The views of a scene show one set of named points, each view turned or mirrored, shifted and resized as a whole, with a little noise and some points left out.
In the rows, 128 means zero.

Scene 1
View 1
vug: [143 104 110 164 126 196 128 109 143 122  92 150 144 121  94 128  99 109
 144 119 154]
tipip: [144  96 113 109 143 188 158 118 147  70  81 168 142 104  78 117 119 121
 164 105 195]
sifa: [168  66  91 129 104 212 163 106 135  79  81 188 199  93  92  83 127 128
 152 135 211]
mipe: [188 131  70 104 131 147 131  96 116  58  79 140 115  88  99 167 134 193
 149 138 190]
sis: [123 146 142 190 126 200 127 120 143 154  90 135  97 142 101 162  67  97
 143 110 120]
lumo: [132  56  45 142 168 157  52  93 149  84 130 106 185 115  70 121 152  93
 128 112 145]
Nokob: [153  86  52 187 110 188  65  87 133 121 116 115 189 121  99 128 123 113
 113 147 132]
Tade: [147  74  33 147 160 151  49  92 142  77 126 103 182 107  76 134 156 116
 124 126 146]
nuluk: [142  93  77 174 126 182  82  95 142 121 114 123 166 122  92 131 117 103
 128 128 133]
siza: [148 143  77 163 155 147  74  99 131 111 111  96  98 121  95 186 113 140
 132 121 119]
vizug: [124 113 110 168 143 186 106 109 148 128 105 132 127 134  90 147  99  93
 143 106 130]
Rasal: [152 128 131 158 106 204 156 113 139 122  76 167 123 118 103 137  87 124
 147 124 162]
fitiv: [202 120  94 129  77 200 179 103 112  84  62 183 153  84 114 122 110 183
 150 154 210]
Dosut: [146  98  84 139 147 172 106 105 138  92 104 134 146 111  86 137 121 118
 142 115 157]
saz: [111 135 107 144 181 147  85 115 152 108 110 109  82 132  80 182 105 102
 144  84 123]
rokop: [133  76  74 151 152 172  79  99 147 100 117 125 175 117  82 119 133  92
 131 117 148]
View 2
sifa: [116 117 124 104 117 124 117 143 118 107 146 143 157 201 147  49 106 151
 130 141 101]
nuluk: [132 120 124 109 114 119 141 130 139 143 173 120 148 172 132 107 106 121
 119 122 118]
Tade: [135 127 103  90 125 123 137 125 124 149 171 142 132 149  99 132 100 125
 127 143 126]
saz: [125 132 149 121 100 105 146 116 138 133 159 128 153 118 120 141 165 100
 153 130 149]
Dosut: [124 122 128 108 112 117 135 127 129 127 154 136 150 154 125 106 129 124
 138 138 124]
sis: [129 114 172 127  95 106 166 111 158 123 143 107 163 150 163 108 158  94
 135 103 129]
vizug: [129 122 147 116 102 110 150 122 145 130 158 113 155 153 140 111 140 108
 136 118 128]
fitiv: [112 110 135  91 124 123 140 117 119  86  98 163 154 182 152  42 127 138
 141 137  92]
siza: [133 121 138 101 113 112 166 100 138 130 134 140 141 121 119 139 149 100
 144 129 133]
lumo: [129 128 103 100 119 123 123 135 120 146 184 139 141 160 103 121 101 135
 130 145 129]
rokop: [130 125 119 107 114 119 134 131 130 142 177 129 146 161 120 116 111 126
 128 134 126]
mipe: [114 122 129  86 126 119 137 112 109  97 102 176 146 140 116  86 144 127
 155 150 117]
Nokob: [143 110 118  93 124 125 160 112 144 146 159 127 136 166 129 116  94 117
 111 120 109]
tipip: [108 128 138 116 107 115 114 141 119 107 149 141 163 170 137  70 141 138
 151 142 126]
View 3
Nokob: [136  90 117 120 110 159 106 110 151 154 131 109 118 156 170 117 132 108
  47 118 155]
vizug: [128 111 128 116 114 135 120 123 117 121 104 127 111 156 141 122 129 118
  83 106 155]
siza: [131 119 145 102  85 126 135 113 142 144 110 120 104 153 143  94 102 119
  97 139 142]
vug: [130 102 139 108 126 136 103 121 116 121 119 126 114 154 142 139 144 108
  87 113 157]
mipe: [130 131 161  74  97 133  90 116 136 149 161 115 107 129 125 141 116  80
 120 169 143]
lumo: [117 144 100 141 103 163 110 124 139 145 142 112 100 149 156 121 104 101
  39 125 160]
Dosut: [125 129 130 115 113 143 105 124 124 132 132 123 105 145 142 133 125 102
  82 130 152]
Tade: [119 139 106 129  97 162 110 123 149 153 145 108 101 145 159 117 101  97
  47 139 155]
saz: [121 138 136 116  93 118 140 126 118 124  96 131  96 149 129  99 101 126
 103 122 149]
sis: [136  89 150 102 118 114 130 119 107 115  82 134 117 165 137 114 142 131
 110  98 151]
fitiv: [139  89 166  68 129 144  64 111 123 141 165 117 124 133 131 171 161  75
 113 149 149]
Rasal: [131  95 153  92 130 128  97 119 108 115 118 131 120 149 133 148 152 102
 109 112 153]
rokop: [119 128 112 132 112 155 108 124 129 138 133 118 106 151 152 129 120 104
  55 119 159]
nuluk: [124 110 116 126 119 154 103 123 129 138 127 117 111 157 157 131 135 107
  53 112 159]
View 4
sifa: [172 171  95 187 167 143 120 160 194 202  96 101  59 125 164 120 143 164
  95 130 179]
Nokob: [185 176  59 194 127 145 153 179 150 149 127 110 105 117 121 157 127 143
  74 167 125]
Rasal: [116 142 123 172 125 157 113 146 173 156 120 106  92 106 138 120 122 153
  79 136 164]
vizug: [135 146  99 174  98 152 134 147 150 145 134 125 106 109 132 144 101 146
 100 155 143]
lumo: [212 166  58 196 109 133 156 163 136 172 124 135 106 130 135 171 105 145
 138 162 137]
vug: [134 151 103 174 123 155 129 151 166 156 123 114  92 112 137 136 118 154
  88 148 151]
saz: [140 114 109 173  72 143 127 142 129 141 140 133 133 115 113 156  84 139
 138 140 144]
tipip: [163 148 108 178 128 140 120 137 172 195 106 124  75 122 163 132 113 162
 137 132 178]
nuluk: [173 174  71 190 122 149 148 157 153 159 127 123  93 117 137 156 117 153
 100 163 139]
sis: [ 90 135 121 167  95 170 128 142 155 121 142 119 110  97 122 134 101 145
  76 157 144]
fitiv: [152 131 112 178 167 138  90 178 194 188  89  74  87 124 134 109 157 147
  62 106 179]
mipe: [176  98 112 178 131 119  90 183 162 185  93  89 127 132 111 134 132 130
 104  94 179]
Tade: [216 159  56 199 110 123 150 174 135 171 121 122 116 133 123 174 113 136
 129 153 136]
rokop: [184 165  71 187 115 139 148 157 150 166 126 127  99 122 138 159 108 148
 120 159 143]
View 5
lumo: [192 128  99  97 130  48 118 106 137 110 131 157 168 104  72  99 105 102
 184 160  89]
rokop: [186 140  94  99 142  81 108  92 139  95 138 169 152 114  83  97  92 121
 158 160  94]
Tade: [200 138  71 108 125  47 125  96 147 139 103 153 153 116  65 104 108 125
 158 158 105]
vug: [180 152  88 108 166 132  92  67 146  85 153 189 124 139  88  90  71 155
 120 155 107]
vizug: [161 135 111  94 170 136 106  73 131  89 171 180 143 133  93  96  85 144
 132 157 111]
Rasal: [181 162  82 119 169 158  79  53 154  85 158 198 113 157  98  81  65 176
  96 145 114]
tipip: [202 169  70 145 135 124  48  84 158  92 145 185 135 163 117  83  83 146
 130 114  84]
fitiv: [226 188  23 147 139 120  63  46 189 111 102 196  95 175  82  74  65 196
  72 138 108]
Nokob: [190 135  83  75 157  69 136  67 147  96 121 178 133 103  49  92  82 138
 136 198 112]
siza: [154 128 106  97 160 129 141  75 121 163 149 145 156 136  79 122 110 163
 118 151 144]
Dosut: [183 150  82 114 145 116 102  71 145 120 136 173 137 144  86  95  89 155
 121 147 114]
sifa: [229 180  40 136 129  87  55  65 183  63 113 207 112 149  92  62  59 146
 124 142  72]
saz: [144 122 132 104 159 152 114  92 108 137 183 146 171 143 113 118 113 141
 140 127 124]

In a view up to two points have been moved. Name them for each view, in the order of its rows, or write none.
view 1 -> nuluk
view 2 -> lumo
view 3 -> none
view 4 -> tipip
view 5 -> Tade, Dosut

Scene 2
View 1
rom: [ 63 137  92  63 152  82 167 175 161 134 101 213 159  91 117 144 157 114
 136 169 144]
sege: [ 59 144  65  61 189  65 174 200 145 137  86 246 116 105 146 188 167  73
 150 167 164]
zofom: [ 60 130 104  71 130  69 154 169 174 128 107 214 182  81 102 131 164 146
 126 160 144]
sot: [ 63 149  68  47 193  84 185 193 137 147  88 230 111 108 152 179 151  55
 163 173 155]
rivok: [ 64 147 129  54  94 101 174 135 174 130 116 162 210  79  92  69 132 171
 141 171 121]
pizo: [ 69 102 105  47 142 122 159 157 140 155 110 193 160  86 123 129 140  92
 157 167 133]
Sav: [ 57 140  81  44 161  91 183 166 134 141  90 208 138 104 145 143 146  84
 176 160 152]
nok: [ 49  75  79  40 154 112 160 150 107 156  90 213 131  96 164 153 146  62
 206 128 158]
Nima: [ 34 108  72  48 146  66 171 151 116 129  79 226 141 102 161 152 160  99
 208 117 175]
gizad: [ 72 107  89  60 165  98 156 181 145 151 104 223 141  89 126 167 158  81
 143 168 144]
Fopef: [ 62 147  92  60 151  74 171 180 165 130 100 216 157  90 116 144 159 118
 135 169 145]
fod: [ 71  79  88  61 163 107 142 176 138 160 105 227 141  83 130 173 159  72
 145 161 146]
danis: [ 61 115 116  53 113 106 162 139 153 138 109 181 187  84 111 102 142 140
 156 154 135]
pil: [ 67 138 103  37 146 125 186 152 140 151 104 177 154  95 130 112 125  87
 171 179 129]
Sali: [ 68  98 103  39 144 136 171 149 127 160 106 184 151  91 138 121 127  75
 177 166 132]
nefo: [ 64  85  88  70 161  90 141 182 145 149 102 237 145  85 127 177 169  90
 138 153 153]
Kipap: [ 56 127  85  58 153  78 168 170 148 135  91 218 148  94 133 151 161 107
 157 152 154]
mer: [ 51 135 108  57 117  83 172 148 158 125 100 193 186  85 116 110 149 147
 159 151 145]
Ven: [ 61 100  90  60 153  94 152 169 142 146 100 218 151  85 125 157 159  98
 151 153 148]
rozup: [ 68  88 129  66 100 114 136 141 167 146 124 183 208  66  89 102 148 152
 125 161 126]
View 2
sege: [140 145 180  97 131 161 158 153 115 163 117 182  63 157 170 131 106 106
 110 106  34]
Sav: [157 128 143 103  98 146 156 121 123 163 101 156  79 159 171 127 119 110
 107 127  60]
mer: [191  88 123  93  97 161 113 122 132 163 101 131  97 169 129 133 135 118
  92 113  98]
zofom: [184  94 145  84 128 170 103 142 120 158 118 145  96 170 117 132 135 121
  93  97  95]
Kipap: [162 120 159  94 112 154 135 137 123 164 110 150  80 154 150 131 116 113
 104 111  71]
nok: [132 139 169  94  70 108 158 121 128 178  99 117  73 135 176 121  92 121
 115 140  76]
pizo: [151 112 142  96  96 127 132 109 109 150 110 124 111 162 147 111 133 136
 103 136 109]
rom: [163 117 158  91 126 161 130 140 114 158 115 163  86 164 144 126 126 114
 102 105  68]
Ven: [147 121 169  87 114 138 132 137 112 162 115 140  87 155 146 124 115 127
 105 117  83]
danis: [184  88 123  95  95 145 111 112 124 156 105 119 110 168 128 126 142 129
  95 123 112]
rozup: [177  77 136  80 112 142  88 118 111 149 120 107 124 171 103 119 148 145
  92 116 140]
Sali: [143 122 139 104  84 117 149 101 111 153 105 127 104 156 164 110 128 133
 108 148  97]
nefo: [135 128 193  82 125 137 128 150 107 162 129 142  83 150 141 122 106 129
 107 112  77]
rivok: [210  66  90  98  99 166  97 102 126 145  99 123 123 183 116 125 169 131
  85 118 129]
Nima: [164 123 161  92  73 139 146 138 149 189  92 127  58 133 168 139  87 102
 107 117  60]
fod: [125 136 189  85 119 126 138 137 102 156 126 140  89 152 151 116 109 134
 111 124  83]
pil: [158 117 122 111  93 138 151  96 113 145 100 144 107 170 168 114 142 122
 102 142  89]
sot: [136 151 169 106 121 150 172 134 111 156 112 182  71 157 185 123 112 107
 113 122  35]
Fopef: [177 112 146  94 120 170 128 139 124 161 109 159  82 166 142 133 128 111
  97 102  69]
gizad: [137 130 174  92 123 142 139 137 102 153 124 155  90 161 150 118 119 127
 107 117  76]
View 3
fod: [132 157  76 145 177 113 107 106 153 187  67 152 148 134 125 136 157 219
 129  72 104]
gizad: [132 159  78 155 178 112 106 108 142 195  60 154 145 124 137 136 159 211
 124  97  93]
pil: [104 166  75 124 158 125 144 102 156 148  79 142 129 135 142 120 153 186
  94 106  94]
rozup: [115 146 118 132 169  81 130  95 195 140  75 100 155 151 192 112 183 185
 165  90  96]
sege: [127 171  75 162 189 127  92 125 111 236  55 164 135 111 124 143 148 216
 107 124  79]
nefo: [135 154  91 154 188 108  91 115 144 211  61 146 152 129 135 137 163 222
 143  86  98]
pizo: [118 156  85 132 166 114 128 102 164 159  75 138 141 138 144 125 162 199
 121  88 101]
mer: [ 93 161 116 121 180 105 125 116 162 171  77 106 134 142 176 112 172 177
 126 122  86]
sot: [125 174  64 153 176 136 107 119 113 216  58 172 129 114 114 142 142 213
  88 116  84]
rivok: [ 91 158 121 115 162  90 151  98 188 128  81  93 133 146 209 102 178 158
 133 131  82]
nok: [105 160  86 111 186 144 107 127 139 194  85 141 134 149  95 132 151 221
 102  59 119]
Sali: [109 160  77 119 164 126 133 104 160 149  82 141 135 145 128 126 156 201
 104  77 107]
danis: [100 155 110 117 172 103 133 108 175 150  79 108 140 146 174 114 172 181
 131 105  93]
Kipap: [111 164  95 136 188 118 107 120 135 203  68 133 134 128 144 128 162 199
 119 114  88]
Fopef: [110 167 101 146 186 109 109 119 137 203  64 128 137 123 165 125 164 189
 121 135  77]
Ven: [123 158  93 142 182 112 105 114 148 193  68 137 146 134 140 130 162 212
 130  90  98]
Nima: [ 88 167 106 107 201 141  97 142 123 221  82 117 126 144 115 128 160 208
 105  93 103]
View 4
Nima: [162  98 147 214 172 181 106  98 172  75 163 169 180 112 128 147  69  55
 138 128 125]
rivok: [ 83  91  51 217 135 165 121  48  71 128 115 114 127 179 166  95 118 116
 148 114 128]
Sali: [174 148 119 198 140 183 111  52 112  80 147 177 155 124 136 120 138  79
 137 108 119]
Kipap: [140 114 108 219 160 187 111  94 141  82 176 145 167 143 141 137 100  48
 117 105 140]
rom: [127 117  89 220 151 189 115  87 121  89 177 133 159 161 147 129 111  49
 110  97 145]
sege: [158 122 121 224 163 205  92 103 161  66 210 140 182 145 134 155 103   2
  80  97 166]
Ven: [150 135 106 209 153 183 130 101 134  74 185 157 165 145 140 134 112  55
 122  97 126]
pil: [163 133 106 206 139 190  93  36 103  94 137 155 149 128 141 114 137  73
 122 113 138]
gizad: [155 146 102 209 147 193 121  96 130  68 194 156 167 148 138 134 127  41
 106  89 136]
nok: [194 142 152 197 157 184 113  83 155  61 167 194 179 102 124 140 107  59
 145 117 112]
Sav: [163 118 125 216 153 194  90  70 138  83 164 154 169 128 135 134 109  45
 112 114 146]
sot: [180 133 128 217 156 215  78  79 152  68 193 149 180 130 130 150 120   7
  80  99 167]
zofom: [ 98 104  71 220 150 175 135 103 115  97 168 125 153 175 155 124  99  67
 128  99 132]
pizo: [155 145 100 205 140 179 124  69 110  80 160 164 155 141 141 119 134  75
 131 102 122]

In a view up to two points have been moved. Name them for each view, in the order of its rows, or write none.
view 1 -> Fopef
view 2 -> pizo, rom
view 3 -> fod
view 4 -> rivok

Scene 3
View 1
teba: [164 141 172 126 115 120 136 131 143  88 122 157  84 112 111 127  96  81
 111 102 136]
Mip: [156  77 179 116 130 120 121 121 104 103 154 186 128  85 103 138  53 122
  81  86 145]
fulok: [ 86 108 171 114 125 140 160 138 143 192 120 150 113 151  98  91 145 102
 100  96 110]
Nomes: [123 154 129 147 145 118 130 150 106 151 158  97  59 156 125 110 174  91
 131 102 152]
pur: [186 191 164 141 102 109 141 143 171  68 101 136  45 125 125 127 123  52
 138 117 135]
situ: [135 123 162 121 155 148 151 114  84 115 158 154 106 124 100 102 116 101
  86 117 148]
Mar: [103 105 150 122 166 148 148 120  71 163 168 135 111 143  99  89 144 112
  88 108 146]
fet: [123 114 151 125 170 147 143 116  62 135 177 137 101 132  99 100 135 111
  85 114 159]
Nifa: [ 80  87 138 125 158 127 130 144  72 206 178 121 109 152 110 107 158 130
 102  84 146]
Vakig: [152 159 127 153 147 111 112 152  93 115 169  98  48 141 132 130 158  92
 133 106 170]
Lon: [106  94 160 121 141 133 139 134 102 172 154 149 117 134 102 109 121 117
  93  93 133]
bave: [128 126 154 124 155 141 142 122  85 126 164 140  96 129 104 103 131 103
  97 113 152]
Defal: [157 150 158 129 153 145 148 113  92  87 152 143  84 123 104 103 125  85
  98 128 155]
Vul: [129 149 138 143 128 108 125 162 127 149 145 107  59 149 129 124 159  91
 136  93 142]
Zeni: [144 116 184 113 132 145 157 109 118 106 132 179 123 111  92 105  89  97
  81 110 132]
Zer: [120  98 168 115 146 144 144 114  88 134 160 164 122 117  96 103 105 113
  81 102 141]
Mav: [140 119 164 125 141 134 139 123 107 115 149 153 103 118 107 112 108 103
  97 104 145]
View 2
Zeni: [123 139 112 142 143 125 127 116 160 128  87 119 125 169 190  88  99 117
 154  87 170]
Mar: [132 130  98 132 115 119 114 104 162 113 111 122 146 145 148 110 113 123
 114 106 125]
Defal: [106 113  93 138 161 136 110 116 155 141  96 134 123 147 153 122  98 107
 126  99 153]
Lon: [141 138 122 139  97 117 127 104 168  99 120 118 141 161 162  99 123 124
 129  93 144]
Nomes: [116 101 124 148 121 148 114 112 162 115 153 141 131 138 116 155 123 100
 104 105 135]
pur: [ 94  97 141 161 175 167 127 132 154 150 121 154  95 163 161 145 101  85
 153  80 198]
Vul: [118 102 137 149 118 150 124 112 159 117 152 147 123 149 126 150 129  96
 115  88 155]
Nifa: [149 131 115 132  77 113 120  96 167  87 140 118 153 148 131 113 135 126
 103 102 117]
fet: [125 129  87 131 122 115 109 103 160 120  99 119 143 143 148 107 108 123
 111 104 125]
Zer: [131 139 106 133 119 115 122 105 161 115  94 115 137 163 175  89 110 124
 132  91 148]
Mav: [124 126 102 133 127 121 119 106 159 126  95 127 133 157 162 105 112 117
 123  90 151]
Mip: [124 135 115 125 122 105 133  92 143 127  62 129 121 181 185  79 124 119
 133  47 189]
situ: [121 129  96 137 137 124 116 110 160 129  95 122 136 153 164 102 101 118
 128 101 144]
fulok: [148 140 144 159 100 139 133 123 181  87 156 110 137 167 172 105 110 116
 150 110 145]
View 3
bave: [ 88 170 157 155 173 125 132 117 110 136 141 158  94 169 119 135 132 105
 181  91  76]
Mip: [ 75 163 102  66 116 128 144  76 108 151  67 180  82 196 110 154 156  77
 133 116  80]
Mar: [ 85 191 154 172 175 114 142 136 119 142 133 174 100 168 116 134 123  99
 184  68  80]
pur: [ 70  71 176  93 162 143  87  59  87  95 179 106 124 171 157 148 172 142
 150 171  78]
Mav: [ 77 152 144 122 150 125 127 103 105 130 124 160 100 172 126 144 144  99
 164 105  75]
Vul: [ 83 126 168 154 201  83  98  83 117 111 174 141 168 164 156 148 147 140
 156 107 105]
fet: [ 90 194 155 169 174 131 147 134 115 146 133 170  81 171 106 131 122  96
 183  75  75]
Nomes: [ 97 151 184 191 234  93 110 100 125 124 184 148 152 162 140 136 134 142
 171  88 112]
Zer: [ 73 181 129 129 132 119 138 129 107 139 104 175  94 170 118 144 136  81
 178  85  63]
Vakig: [104 145 186 171 245 119 119  68 133 142 180 144 121 186 123 131 147 148
 151 114 122]
Lon: [ 76 186 126 149 151  78 130 130 113 131 112 184 138 162 137 152 128  85
 174  65  80]
teba: [ 70 109 149  90 142 132 110  70  95 117 134 135 111 177 140 154 164 117
 150 147  76]
Defal: [ 86 142 176 140 171 164 127 108  98 132 154 136  74 172 117 128 144 115
 178 122  73]
fulok: [ 58 159 137 153 133  56 107 148  99  96 132 170 180 137 171 161 128  94
 191  63  63]
situ: [ 73 162 148 125 133 147 139 129  96 130 124 156  75 166 116 139 138  91
 183 102  56]
Zeni: [ 64 147 133  97 106 139 128 120  87 121 110 156  88 161 130 150 147  84
 175 115  48]
View 4
pur: [127 121 165 162 206 123 204  77 144 143 155 100 137 110 150 141 174 136
 151 119 132]
Nifa: [ 97 115 184 133 127  93  97 163 108 166 105 121 175 191 107 113  93 106
  96 118 130]
Vul: [127 126 159 162 162  76 163 127 133 161 134 128 152 157 122 129 146 102
 118 105 133]
teba: [108 110 179 149 194 133 176  92 147 148 134  76 141 121 142 131 145 146
 134 132 132]
bave: [ 97 113 181 140 151 123 114 137 124 156 142  98 156 153 140 131 114 141
 135 124 120]
Mar: [ 93 114 183 134 140 120 100 148 116 154 135 105 162 166 132 126 105 136
 128 124 120]
Zer: [ 81 103 196 125 157 148 115 127 123 150 119  80 159 151 134 122 101 148
 121 138 123]
Mip: [ 86  92 203 134 177 151 138 114 166 152 102  28 139 137 136 110 105 166
 103 158 129]
Zeni: [ 82 102 196 124 178 169 136 100 127 144 125  73 158 132 144 127 117 156
 135 142 125]
Vakig: [130 129 152 178 155  63 145 151 149 161 162 110 138 153 140 138 148 124
 135 106 123]
situ: [ 91 111 185 132 158 139 115 129 121 149 142  91 154 145 145 131 111 153
 140 131 118]
Lon: [ 91 107 192 122 152 128 122 130 116 155 102 101 169 164 116 116 102 125
 105 126 130]
fulok: [ 95 108 200 110 168 148 157  94  90 150  91 128 184 161 104 121 113 103
 102 121 143]
Mav: [ 97 111 185 139 168 133 136 121 133 151 135  83 151 141 137 127 119 145
 127 133 124]
Defal: [103 116 173 149 165 130 126 124 132 149 165  94 144 136 158 140 132 159
 157 125 112]
fet: [ 91 113 182 135 140 123  93 152 121 153 147  97 158 161 140 130 104 148
 136 130 115]
View 5
Nifa: [ 92 123 146 111 117 134 176 169  37 137 148 140  76 153 152 101 106 100
 134  76  53]
Zeni: [ 87  99  92 147 132 143 134 119 154 146  60 131 141 144  95 146  64  88
 115  81  94]
Vul: [132  89 134 128 133 165 150 113  86 110 137  96 121 144 158  98 140 183
 142  81 103]
pur: [132  68  99 155 145 174 113  72 178 112  73  74 172 136 124 133 122 197
 128  85 146]
bave: [112 101 119 130 119 142 170 129 127 121 103 130 113 146 133 142 100 111
 110  63  64]
Mav: [108  97  99 140 129 149 150 125 132 126  92 127 129 145 121 127  84 111
 116  70  88]
Lon: [ 81 113 119 128 127 137 150 150  76 144 107 136 109 147 124 113  80  95
 132  85  77]
Mar: [104 113 132 127 112 133 179 141 106 127 116 137  97 151 137 139 103 100
 114  67  55]
fet: [111 108 127 126 108 132 184 139 121 121 110 141 101 147 139 146  98  93
 103  57  46]
teba: [123  78  76 154 144 165 124 102 157 120  77 108 160 138 114 121  87 146
 120  77 123]
Zer: [ 90 108 100 135 123 139 154 138 120 141  88 147 118 148 115 134  67  78
 113  72  73]
Mip: [112  81  33 151 140 164 126 137 134 125  82 156 141 146 101 103  24  72
 104  63  94]
Vakig: [162  82 119 128 122 166 170 111 120  82 148 103 119 139 170 112 143 178
 112  59  77]
Nomes: [136  97 152 124 121 153 168 120  90 104 143  97 109 146 170 115 156 176
 134  74  83]
View 6
Mip: [109 106 159 143 125 179 121 117 122  89 102 112 147 157 147 101  85 119
  81 118 144]
Vul: [110 158 117 106 140 111 143 110 131 115 169 133 138 109 110 145 120 120
 134 122 110]
Mar: [ 93 115 119 120 142 127 109 116 159 105 146 136 136 115 168 103 113 141
 135 127 137]
fulok: [ 90 122 135 111 143 106 114 119 157 124 204 104 167 142 161 104  89 106
 122 115 114]
bave: [100 125 125 123 143 130 114 121 148 103 133 136 142 127 152 106 115 139
 134 126 126]
Zer: [ 96 108 138 131 137 143 109 121 151 103 136 119 147 141 169  94  98 132
 116 123 136]
Mav: [109 128 137 129 138 139 118 123 139 104 129 126 151 141 142 104 103 131
 119 120 123]
pur: [138 177 146 127 143 128 140 146 116 112 125 129 180 165  78 128 116 118
 134 114  77]
Nifa: [ 79 105 108 106 138 120 118  92 159 111 187 124 118  90 175 120 105 126
 124 126 154]
Lon: [ 90 110 132 120 135 134 117 109 150 113 166 114 144 126 165 108  94 120
 115 123 137]
Zeni: [111 126 158 138 140 148 111 139 138 106 125 113 182 177 145  86  93 123
 114 117 109]
Nomes: [105 154 107 104 144 102 135 112 140 115 168 142 131  99 123 142 131 131
 148 125 114]
situ: [104 124 132 130 141 136 108 125 149 101 122 133 150 139 154  96 110 144
 132 124 125]
Defal: [115 141 130 131 146 133 115 136 144  98 106 145 153 138 134 104 124 149
 144 124 111]
Vakig: [118 159 112 110 142 122 141 113 130 102 135 152 126  96 105 147 134 139
 145 130 117]
teba: [125 150 151 131 136 143 130 134 122 105 122 120 168 162 107 116 104 119
 116 117 103]

In a view up to two points have been moved. Name them for each view, in the order of its rows, or write none.
view 1 -> pur, Mar
view 2 -> Mav
view 3 -> Vul, situ
view 4 -> fulok
view 5 -> none
view 6 -> Zeni
